Each scene shows the same named points in several views. A view is turned or mirrored, and shifted as a whole, has a little noise and may leave points out.
In the rows, zero is written as 128.

Scene 1
View 1
Q837: [150  93 159 129 151 152 118 143 121 133  75 126 108 173  81  88 145 168
 134 174  97 112 127 113  99 141  87 150 134 121 110 115 102 143 119 115
 129 137 104 156 112 103 117 154 105]
Q914: [163 148 132 127 177 140  74 147 167 166  95 107 120 164  94 138 170 157
 141 145 114 127 121 105  99  89 105 133 164 147 119 128 134 114 114  72
 156 151 139 111  71  97 119 143 100]
Q381: [110 159 186 122 131 125  90  75 131 107  81 140 138 139  89 124 127 134
 148 109  88 167 124 114 159 169 154 175 140  41 102  94  91 125 104 121
 136 203  96 185  79 152  89 127 145]
Q493: [180 114 157 101 149 166 106 175 109 158 145 111  81 199  88 121 165  84
 144 171 120  68 113  93  43  60 125 115 203 208 115 167 121 107 156  78
 140 157 129 105  78 102 128 100  69]
Q731: [142 119 147 135 155 140  97 128 121 138  73 124 131 172  73 105 146 157
 144 160  98 126 150 132 128 138  88 153 135  99 107  99  95 121 118 124
 131 160 110 172  99 116 107 143 135]
Q977: [185  85 147 118 167 163 100 187 134 164  96  93  88 192  59 102 164 152
 143 178 123  94 123 125  79  78  82 115 165 179 116 105 121 111 130  84
 142 136 128 119  83 100 100 145  77]
Q73: [141  83 148 149 162 144 112 136 132 131  34 123 128 164  61  75 140 218
 136 177  94 137 147 143 139 169  52 159  97  80 106  68  92 142  99 135
 127 130  98 184 123 107  98 183 128]
Q146: [141 108 166 132 163 147 110 126 180 135  56 127 102 135 106 100 149 217
 121 152  94 150  83  91 106 156 103 158 118 102 120 111 128 164  86  82
 148 124 110 128 107  93 114 186  82]
Q740: [131 133 187 115 138 143 107 104 145 118  90 138 105 141 104 115 136 146
 135 130  92 143  90  87 111 150 146 162 146  91 110 121 111 144 109  95
 141 167 103 144  89 124 106 139  97]
Q549: [134 125 186 113 129 148 123 111 112 116 109 148 103 161 109 106 135 113
 132 151  92 114 103  85  90 143 144 158 159 114 108 151 102 144 128 111
 129 167  97 151 100 122 124 120 100]
Q566: [152 148 150 121 162 141  85 132 156 152 104 120 117 160 102 136 158 141
 141 142 108 126 114  96  97 105 124 143 166 133 115 139 128 122 117  82
 150 162 128 121  76 106 124 133 102]
Q580: [114 133 151 153 160 131 111  92 162 122  40 153 140 132 118 101 138 222
 119 155  78 159 114  95 129 197  86 184  96  57 110 126 114 176  86 120
 133 128  97 166 129  93 138 184 131]
Q293: [173  89 140 126 165 159 107 177 119 156  90 107 103 193  67  96 160 153
 140 184 113  93 139 125  83  97  73 128 153 164 114 117 111 120 132 105
 133 134 122 138  99  96 115 144  95]
Q164: [147 178 163 108 151 137  79 116 153 147 129 123 115 155 111 155 158 100
 146 119 110 130 104  82  95  92 163 142 190 133 115 152 131 112 124  71
 155 186 132 113  57 122 120 105 102]
Q471: [152 121 133 137 167 140  94 140 129 150  72 118 132 175  77 109 157 169
 141 167 105 120 149 128 117 125  76 146 137 119 110 110 107 121 117 117
 135 146 119 156 100 103 119 150 129]
Q936: [176  99 153 111 155 163 110 174 117 154 118 111  88 192  79 108 160 120
 141 179 116  81 119 107  63  79 102 122 178 183 116 143 116 115 143  91
 137 145 122 119  88  99 120 123  78]
Q970: [159  88 141 134 165 150 104 157 125 146  64 108 118 183  56  92 153 179
 145 175 107 115 148 143 118 123  65 139 130 123 110  84 100 118 117 117
 131 141 115 161 103 106  99 161 117]
Q161: [118 150 174 125 136 132  99  88 125 115  86 145 135 150  97 118 135 135
 141 131  89 145 126 107 136 163 139 171 141  66 102 118  93 134 116 122
 134 183 100 175  92 132 112 127 139]
Q826: [145 111 187 105 128 151 109 128 100 121 112 125 100 175  67 105 135  98
 152 144 104 113 124 118 109 121 142 143 170 117 105 104  89 109 137 113
 130 189 102 162  77 141  86 108 108]
Q677: [166 168 152 107 166 147  84 142 169 167 138 119  97 157 124 159 171 114
 135 134 118 112  85  64  61  70 152 128 198 179 123 178 152 121 125  47
 164 158 143  77  59  96 138 117  68]
Q649: [135 112 170 128 146 145 116 118 137 124  73 137 112 152  98  98 139 170
 131 155  91 133 109 100 110 158 111 161 131  97 109 116 107 152 110 109
 133 149 100 155 107 110 116 154 106]
Q239: [128 173 160 124 146 131  90  95 144 133 104 142 131 148 116 139 147 126
 139 129  94 138 114  87 113 137 144 163 160  96 110 151 118 132 116 100
 145 177 116 141  83 118 132 120 125]
View 2
Q161: [121 135 158 134 149 124 154 152  81 152 140 132 111 130 119 170 105 122
 101 186 120 112 130 129 151 137 104 135 167 141 110 118  75 120 114 106
 160 135 109  91 161 121 130 138  67]
Q381: [128 130 164 125 158 137 164 151  95 165 154 143 118 132 119 174 113 116
  83 210 120 122 147 131 163 143  89 134 155 148 122  96  56 130 114  91
 154 151 101  67 161 137 138 147  63]
Q649: [103 142 160 130 130 107 135 152  54 131 120  98 112 132 113 170 111 119
 127 145 135 108 145 110 141 129 121 144 158 124 107 146 113 116 124 116
 165 135 136  93 146 108 136 116 110]
Q549: [ 92 147 142 160 136 132 141 164  70 132 127 111  90 108 143 166  89 142
 119 157 115 108 128 120 103 142 120 127 177 131 103 132 106  91 101 105
 170 149 118 131 155  75 142 117  90]
Q677: [192 141 128 176 105  97 120 178  98  95 116 128  72  97 209 107  82 213
 127 130  76  99 133 111  46  78 176 124 172 117 155 159 115 102 121 101
 172 157 155 132  84  42  85  94 141]
Q837: [ 99 147 162 124 140  94 123 177  45 137 118  80 111 131 110 177 118 128
 134 134 146 109 143 116 123 130 135 141 166 105  89 162 123 108 154 130
 167 117 135 122 128  97 144 113 116]
Q164: [181 139 136 163 134 118 137 178 112 128 137 143  82 103 189 130  87 191
 102 172  81 106 128 127  74 103 146 120 175 131 142 129  80 108 119  94
 163 154 122 122 108  70 103 117  98]
Q493: [137 153 130 170 141 102 104 227  79 125 124  92  68  86 192 148  88 211
 132 130  99 108 128 126   9 116 182 111 192  90 104 167 128  72 160 117
 171 133 125 195  85  19 134  94 122]
Q471: [140 141 164 113 149  79 126 182  58 150 122  98 114 140 114 167 124 139
 128 146 139 108 135 128 127 116 144 140 171 104  91 170 103 122 175 141
 163  93 128 117 115 112 124 125  98]
Q977: [141 148 158 125 144  78  97 222  61 136 124  68  99 112 148 165 125 177
 134 127 133 116 162 115  61 111 174 133 163  73 105 180 136 105 200 128
 168 124 142 146  70  67 141  98 148]
Q826: [108 141 152 141 166 134 132 205  85 163 152 104  98 102 144 184 110 154
  98 188 119 127 149 131  82 151 126 120 166 108 105 119  91  96 149  98
 162 152 101 136 123  82 164 123  89]
Q970: [124 142 175 101 155  78 116 199  49 155 127  76 122 139 102 181 138 133
 128 143 153 117 155 122 125 125 143 145 158  89  88 170 117 123 197 137
 162 101 130 114 103 115 146 119 117]
Q936: [126 151 144 150 142  94 106 216  65 131 121  80  85 102 162 160 105 183
 135 129 118 112 138 120  46 119 171 124 180  87  98 173 131  87 171 127
 171 124 131 169  90  46 140  99 126]
Q566: [165 138 147 143 131  97 128 175  84 127 124 118  97 119 159 141 102 169
 119 150 105 104 135 121  96 102 151 130 170 118 125 155  99 116 140 113
 166 133 135 117 106  83 106 115 111]
Q740: [116 138 152 145 128 128 141 151  78 129 131 117 104 117 138 160 102 132
 110 164 117 112 150 113 129 128 117 136 153 132 129 124 100 116 105  96
 167 165 131  87 145 101 131 118 108]
Q914: [188 137 152 131 129  77 120 185  82 124 121 114 102 125 158 133 110 178
 124 141 110 105 144 118  95  89 165 134 165 105 131 166 103 123 166 122
 164 121 145 111  85  91  98 109 124]
Q580: [108 137 168 116 113  90 147 108  38 119 102 110 128 163  81 160 114  86
 140 131 146  95 130 106 206 114 105 160 155 145 107 155 108 137 105 132
 164 110 152  54 174 144 108 125 101]
Q239: [150 136 145 151 133 115 149 150  90 131 129 142  97 123 150 145  92 150
 110 168  99 103 119 127 121 116 124 130 176 144 123 130  77 116 105 108
 164 134 120 105 142  95 105 128  79]
Q293: [129 149 155 126 144  76 107 208  50 139 117  77 100 123 134 165 118 163
 140 125 135 108 139 121  82 116 165 133 177  87  89 185 127 104 187 141
 167 101 136 152  93  73 135 106 124]
View 3
Q566: [144 132 169  63 151 158 110 175 153 141 124 115 161 141 144 104 176 133
 172 162 118 123 110 103 127 116 130 140 123 106 145 114 135  97 140 133
 118 143 129 127 104 125 139  90 107]
Q580: [104  68 165 116 181 121 107  93 157 151 148 127 152 157  92  67 142 111
  97 132 102 161 134  66 145  85 162 146 157 151 203 184  97 159 134 149
 158 178 133 119 120 134 153 168  79]
Q164: [159 166 147  58 142 166  93 211 151 129 121 110 161 160 152 116 187 121
 190 162 129 114  90 109 125 119 127 133 143 114 115  84 141  84 156 140
 120 149  94 138  82 128 141  85 108]
Q649: [133 116 165 109 155 149 112 120 161 145 116 115 153 129 119  83 167 119
 112 119 118 144 127  89 128 102 134 151 139 132 171 158 125 114 119 133
 129 172 120 125 129 110 150 128  92]
Q161: [144 136 135 114 164 139  92 154 150 118 123 130 154 154  90  90 164  91
 108 121 126 143 110  97 107  94 135 144 159 152 155 135 163 115 123 175
 133 184  89 136 113 114 146 145  97]
Q239: [145 137 141  85 159 145  92 178 140 134 124 113 157 164 123 105 168 109
 152 147 125 134  91 100 123 108 135 137 160 131 142 116 142 114 146 158
 134 162  98 133  92 134 150 125  94]
Q493: [171 162 186  44 115 185 130 196 134 172  55  71 161  82 190 136 194 159
 188 147 143 116  77 131 111 147  85 148 108  65 124 100 162  58 117 101
  82 119 139 117 116 111 145  43  97]
Q549: [153 149 148 104 134 157 104 156 142 154  82  88 152 128 138 104 176 115
 122 109 139 141  86 104 118 119 114 154 162 127 144 137 145  99 126 132
 120 167  92 126 114 116 158 122  77]
Q936: [155 141 194  58 128 176 134 165 145 166  72  90 160  83 168 121 184 154
 163 143 134 125 101 119 113 135  96 152 100  76 149 124 157  72 110 105
  87 130 153 116 131 103 142  58 100]
Q146: [121 100 185 100 158 156 122 100 181 153 144 121 154 140 137  68 175 136
 131 133  99 141 155  64 159  97 154 151 125 129 178 167  70 120 137 100
 140 167 138 122 120 118 147 121  98]
Q731: [134 108 168  96 171 142 114 135 149 126 114 137 159 121  94  92 160 113
 111 137 120 140 130 105  97  99 126 146 113 123 179 146 177 108 100 163
 113 164 141 127 142  99 135 119 107]
Q293: [140 108 203  65 145 164 136 138 148 157  87 111 162  82 140 105 172 151
 142 144 120 132 125 113 105 122 106 150  86  82 174 142 160  87  94 118
  92 135 175 116 147  97 134  73 106]
Q471: [130  94 182  79 169 143 121 137 147 136 116 133 162 116 104  95 157 129
 128 155 113 137 130 104 104 105 127 142 103 108 182 145 165 113 105 151
 112 151 162 120 137 108 133 105 107]
Q977: [147 125 207  57 139 180 142 146 163 152  92 115 164  80 159 105 187 159
 160 150 119 122 138 110 112 124 108 152  68  75 160 128 149  70 100  99
  85 132 173 120 145  91 128  53 118]
Q381: [148 150 121 126 170 140  82 159 165  92 140 148 153 171  74  80 172  71
  99 116 125 138 125  94 104  83 144 141 158 171 145 127 170 112 124 186
 139 199  68 147 114 107 140 152 110]
Q73: [113  72 188 117 178 136 130  79 166 132 126 149 157 109  78  66 153 117
  75 123 105 152 168  84 110  85 141 153  98 130 212 187 149 125  85 149
 121 175 167 121 165  90 133 136 107]
Q677: [158 156 171  34 130 176 108 210 151 159 115  87 162 144 195 123 192 156
 224 177 123 109  87 105 147 135 122 137 130  83 112  83 105  81 168 101
 115 123 121 127  74 141 143  56 102]
Q837: [133 106 184  97 153 152 127 118 153 153  98 110 157 102 123  92 164 132
 110 122 120 146 127  98 115 109 119 154 116 113 181 161 144 106 101 126
 111 156 147 115 144 102 144 110  93]
Q914: [139 118 183  50 158 161 117 173 160 137 135 127 167 138 146 104 177 144
 185 180 109 119 126 102 127 114 134 134 101  94 152 111 129  95 138 128
 114 134 154 127 108 121 130  76 118]
View 4
Q146: [175 140 154 187 125 157  86 114 135 137 116 138 164 129 139  98 123 168
 112 137  93 127 112 140 131  94 101 128 134 150  94 114 171 161 150 101
 150 101 163 166 124 123 169 125 155]
Q740: [136 138 122 138 122 156 107  83 107 132 131 100 151 117 156 153 122 134
 122 148 123 129  83 125 103 123 111 149 111 133 115 125 162 150 154 116
 158 112 133 154 122 111 141 133 158]
Q970: [175  93 157 140 140 125  99 154 115 135  88 137 170 171 148 139 158 189
 143 172  70 140 117 114  91 111 101  96 122  90 129 123 133 136 112 144
 150  88 151 136 161 101 162 110 127]
Q977: [181  48 187 139 133 154 113 173 103 171  67 127 125 131 118 142 175 174
 149 172 102 157 100 131  95 134  64  96 100 115 130 125 166 147 120 171
 146 129 180 117 167  93 165  79 135]
Q73: [179 140 140 162 144 111  84 140 127 116 108 148 203 197 165 117 141 199
 133 163  42 124 135 113  99  84 130 103 145  86 109 109 127 135 111 110
 155  59 138 162 154 113 164 125 122]
Q164: [111  85 138 120 112 158 123  86 113 144 104  85 113  78 140 179 133 129
 136 152 174 146  64 115 118 161  68 129  87 152 163 160 145 151 161 157
 136 154 145 110 112 100 134 140 180]
Q161: [116 145 102 124 126 123 105  73 110 107 138  97 171 142 177 170 115 141
 133 154 114 125  92 105  95 127 127 141 114 109 137 138 125 137 143 117
 154  93 106 146 120 111 133 152 151]
Q649: [148 134 132 157 128 132  96 106 111 125 127 118 163 144 157 132 122 147
 133 152  96 133 110 128 101 112 110 136 122 122 111 123 157 145 139 117
 155  91 139 155 133 115 153 117 142]
Q731: [147 111 133 134 135 110  99 126 112 119 107 123 174 169 165 152 138 175
 149 170  85 134 113 108  90 120 110 108 122  89 138 133 120 131 116 137
 150  83 131 135 146 104 149 126 131]
Q580: [142 174 123 200 123 104  70  90 144  97 146 137 196 161 171  96  90 165
 127 134  82 124 138 124 136  87 123 130 147 135 107 131 140 144 143  87
 145  65 131 169 110 134 161 145 145]
Q549: [119 117 120 137 120 134 107  91  80 134 140  89 133 124 159 158 114 105
 155 157 130 143  97 129  83 145  96 155  98 123 121 134 172 141 144 132
 160 108 127 145 129 108 141  98 138]
Q493: [136  24 177 124 118 149 124 153  68 177  84  91  84  97 117 166 153 114
 179 175 153 174  87 137  79 177  34 123  70 132 146 151 186 145 130 195
 143 155 173  98 154  89 151  51 137]
Q936: [153  44 174 134 124 141 113 158  83 165  85 108 111 122 124 151 153 136
 167 172 123 166 100 134  85 153  54 115  87 120 136 137 175 144 124 178
 144 133 171 112 157  93 155  64 131]
Q239: [108 119 119 139 115 129 105  77 117 118 128  93 144 112 161 161 109 131
 141 147 147 139  91 112 117 142  92 135 106 139 148 157 135 145 154 135
 138 119 129 131 107 112 137 146 164]
Q826: [135  90 122  85 134 151 130 110  74 144 112  85 137 133 158 202 157 130
 146 179 120 139  70 111  59 150 104 136  90  89 140 125 145 134 130 154
 166 117 122 129 151  88 130 114 138]
Q471: [151  96 148 150 132 111  98 138 121 124  96 128 164 161 151 140 140 180
 149 165  92 143 120 110 107 122  93  97 120 105 141 143 126 136 119 146
 140  95 145 127 143 107 156 121 135]
Q293: [165  61 174 146 131 127 104 167 100 153  81 127 137 150 133 137 156 165
 162 174  94 156 117 127  91 134  70 100 105 106 132 133 156 140 112 166
 145 110 168 120 161  99 163  78 127]
Q381: [118 161  85 103 129 139 114  54 116 102 140  91 182 141 185 188 125 149
 115 155 117 113  74  95  91 119 144 142 121 102 139 131 112 138 149 105
 161  92  95 153 116 107 124 184 163]
Q837: [158 106 148 156 132 121  95 137 102 135 112 125 158 158 149 131 134 155
 150 163  86 144 120 129  91 120  98 122 116 107 115 123 158 139 122 135
 154  90 146 145 148 109 159  93 125]
Q914: [149  72 169 151 122 146 106 129 136 145  79 122 133 109 128 142 149 176
 135 154 134 149  93 115 131 134  65  94 107 146 153 154 139 153 142 159
 128 137 171 111 127 104 157 132 167]
Q677: [127  57 171 153 105 169 117 111 113 167  92  95  89  58 114 148 134 125
 145 146 184 163  75 134 134 164  35 124  82 181 152 167 175 163 165 172
 126 173 180 104 112 104 150 109 178]
View 5
Q293: [ 98  76 132 129 115 135 168 175 154 143 172  82 154 130  81 111  93 144
 139 186 165 116 116 147 150  88  71 133 125 132  81  99 120 109 117  71
 134 165 116  61 148 113 150 171 140]
Q566: [109 146 119 131 101 126 138 150 110 137 172  69 147 138 131 110 108 169
 140 161 163 112 106 154 151  92 105 121  85 141  87 104 126 141 133  92
 128 151 107  67 114 161 163 127 125]
Q936: [104  75 140 143 100 116 172 173 137 129 191  76 150 147 114 111  93 149
 139 177 162 121 119 123 154  51  76 120 115 125  55  83 117 118 109  65
 152 174 135  63 144 143 158 156 160]
Q73: [ 72 122 111  73 162 171 121 154 176 139 125  80 171  91  44 106  89 130
 124 189 157 120 107 179 130 164  94 141 141 184 145 143 159 115 146  91
 114 119  59  57 149  84 129 210 100]
Q164: [116 166 117 145  89 109 134 145  90 116 180  57 144 151 158 101 119 185
 146 151 149 110 116 143 147  66 121 110  70 137  72 101 120 162 135  93
 148 139 114  77  94 201 190 108 139]
Q731: [ 81 130 115 107 142 143 134 158 151 120 136  71 165 110  67  90 117 146
 133 184 139 109 122 166 135 119 100 135 114 161 114 133 137 131 147  94
 136 121  77  78 132 120 164 173 118]
Q471: [ 88 122 120 116 129 146 146 161 145 139 144  79 157 113  71 102 114 145
 133 184 156 109 113 172 146 121  90 139 110 150 107 126 129 123 138  95
 122 140  87  74 133 111 156 162 115]
Q381: [ 78 201  98  88 150 136  90 128 124  81 122  43 172 110 103  72 129 164
 134 155 118 115 129 163 110 125 146 114  95 190 134 154 163 172 172 107
 156  72  49  85  98 183 188 167 116]
Q146: [ 97 152 117  79 128 159 103 135 127 153 169  78 159 119 134 137  59 144
 120 159 188 138  77 152 144 146 107 116 119 185 127 113 174 128 133  88
  97 150  82  33 127 131 104 167 101]
Q837: [ 79 110 133 101 142 142 135 153 148 119 156  77 169 121  88 103  93 119
 111 182 154 128 108 135 140 101  92 128 122 166 105 121 153 116 133  82
 131 147  87  60 145 113 130 176 132]
Q970: [ 89  99 116 103 134 152 148 169 168 143 147  74 160 109  55 107  94 152
 145 188 161 115 119 171 138 127  81 135 136 152 111 119 131 116 130  78
 131 137  91  62 149 103 151 195 121]
Q914: [121 137 114 135  93 133 150 158 116 164 176  77 140 132 122 121 102 181
 153 164 178 107 103 172 159 108  94 129  92 129  86  98 112 134 126  91
 119 160 115  64 117 147 164 130 117]
Q826: [ 87 119 121 114 128 117 136 156 142  80 158  48 168 131  98  80 109 164
 145 166 127 121 144 129 119  67 115 108 115 156  85 113 139 150 140  74
 184 109  97  75 124 180 190 183 159]
Q580: [ 71 183 117  71 159 166  89 123 124 131 131  86 171 103 108 109 104 105
  89 173 163 129  77 161 143 162 116 133  98 203 152 153 186 128 161 115
  81 130  43  60 124 104 102 151  83]
Q549: [ 80 139 135 113 134 118 121 140 118  80 165  63 170 139 132  89 111 124
 106 166 135 132 116 107 132  62 119 108  97 172  91 119 165 141 142  86
 153 131  90  70 123 168 149 151 149]
Q161: [ 77 178 110 100 147 134 104 132 122  87 133  56 169 116 103  78 128 143
 120 165 124 118 120 149 123 108 130 118  91 181 121 147 158 155 163 106
 145  97  63  82 108 162 170 157 122]
Q740: [ 91 167 118  95 130 133 103 131 116 103 161  56 166 129 138 102  95 149
 125 155 151 132 105 133 129 101 129 106 101 182 110 119 167 152 147  90
 141 119  81  58 113 175 149 157 129]
Q977: [112  70 127 130  98 133 173 179 156 156 189  76 147 134  92 123  73 171
 159 179 178 117 115 151 152  87  71 124 133 126  71  79 110 114 106  60
 144 171 133  50 147 128 156 179 145]
Q677: [131 142 130 158  66 105 150 149  80 146 211  72 133 164 185 126  98 179
 142 149 179 116  96 132 169  53 103 110  69 121  52  75 114 144 116  83
 129 182 142  60 102 191 162  91 143]
Q649: [ 81 145 122  91 141 145 113 141 134 113 155  69 169 119 111 105  92 129
 114 169 154 130 102 139 134 116 113 119 112 182 118 127 168 133 144  92
 126 132  78  56 127 137 132 169 122]
View 6
Q914: [ 95 156 151 127 138 161 117 106 120 110 140 152 149 126 142 151 135 121
 118  74 109 115 103 175 100 126 127 109 114 144 117 152  94 204  88 117
 149 184 124 115 174 117 119 151 131]
Q936: [123 132 164  94 170 150 141  72 113 110 144 171 125 160 177 150 103 145
 118 103  66  80  96 202  78 123 151  88 157 143 109 149  65 186  65 136
 126 209 103 123 174 135 155 151 140]
Q471: [121 159 142 103 203 156 154 126 155 118 172 136 137 137 131 129 121 127
 134 104 122  97 101 172 146 115 104 104 139 122 128 129  98 178  78 135
 150 183 117 124 174 120  97 153 127]
Q649: [133 145 147 105 176 133 157 125 156 116 143 128 107 118 120 103 106 131
 142 144 152  91  95 154 122 104 118  79 123 137 138 121 109 156  83 175
 171 149 112 131 170 116 111 150 120]
Q580: [114 148 155 110 173 126 164 163 176 109 166  95  85 104 103  73 124 114
 172 146 194 109  96 123 164 106  81  84  92 121 153 124 132 144  94 160
 201 116 104 135 180 109  70 166 101]
Q549: [138 118 151  93 177 136 134  83 145 124 117 128 109 133 119  78 108 146
 141 143 124  72  80 175  79 107 142  79 120 148 144 112 110 161  79 189
 134 150 124 134 156 120 157 156 136]
Q826: [157 142 124  97 202 153 141  86 150 137 115 148 157 130 110 123  98 152
 108 133 115  69  87 186  84  95 148  88 152 148 133  99  99 178  75 202
 118 185 143 128 145 114 154 134 148]
Q73: [145 179 136 103 223 138 196 168 184 116 193 132 117 119 125 132  96 125
 144 147 167  98 112 142 191  98  81  85 154 112 133 118 100 148  77 162
 188 175 101 128 181 115  56 143 112]
Q493: [117 116 171  93 156 152 119  41  94 112 125 176 128 170 184 143 109 148
 111  90  39  74  91 218  39 128 171  93 151 151 107 153  59 199  66 135
 106 212 110 121 167 139 190 152 151]
Q164: [104 129 143 123 130 165  88  73 118 123  96 139 157 119 109 113 142 131
 112  83 109  98  83 185  52 120 154 107  95 164 130 129 117 207  95 155
 120 162 153 120 151 110 165 152 145]
Q293: [127 152 157  96 193 149 161 103 131 110 169 166 128 155 171 155 101 136
 122 106  85  88 106 189 119 119 128  92 163 128 111 144  67 178  65 129
 143 208  99 122 181 132 120 148 132]
Q740: [135 138 140 115 150 136 134 112 149 121 112 129 120 104 104  99 112 135
 131 140 155  89  89 152  91 101 136  79 109 154 141 117 121 166  90 192
 160 140 131 129 155 108 133 146 128]
Q977: [126 159 156 110 168 147 156  98 115 108 157 185 138 150 181 183  95 135
 106  98  80  96 113 187 103 120 143  88 167 140  97 155  59 188  67 129
 148 219  99 115 181 132 126 138 136]
Q970: [138 172 139 102 213 148 176 135 158 119 177 154 141 135 143 155  99 130
 124 118 124  95 110 169 154 106 106  94 164 122 120 128  82 172  72 147
 159 200 106 122 177 122  87 140 125]
Q146: [110 156 163 127 125 117 162 149 143  96 144 137  86 100 142 125 105 117
 147 140 172 115 107 126 131 112 113  70 104 141 126 148 105 154  92 155
 216 137  94 127 187 113  83 153 101]
Q239: [112 129 142 112 159 156 106  97 147 126 117 113 135 117  95  81 142 131
 136 107 138  95  82 169  92 114 125 104  90 146 149 117 132 184  94 166
 136 141 144 130 154 107 140 162 135]
Q161: [141 142 125 103 199 153 131 114 174 137 126 108 143 113  76  81 126 134
 134 133 155  83  82 163 114  96 114  98 112 136 156  93 134 171  89 193
 135 143 151 133 145 105 127 150 136]
Q837: [135 147 152  94 197 136 169 119 152 114 162 142 109 140 146 121  98 136
 140 136 125  86 101 168 130 108 117  80 146 129 128 128  88 160  71 158
 161 177 101 131 176 126 111 151 123]
Q566: [106 141 149 118 143 155 115  96 125 116 129 142 139 125 130 125 133 128
 124  91 114 103  95 176  89 121 135 102 110 146 126 140 106 193  89 139
 143 170 128 121 165 116 136 155 134]
Q731: [136 161 133 101 217 155 157 129 166 127 164 128 143 130 112 121 115 131
 131 121 137  91  99 170 145 104 105  99 141 123 136 112 108 173  80 161
 144 178 126 127 162 115 100 148 131]

Which points are out of place in each view (at most two, in the order of its rows)? Write - if all are in place.
view 1 -> -
view 2 -> Q677, Q293
view 3 -> -
view 4 -> Q731, Q826
view 5 -> Q837
view 6 -> Q146, Q161
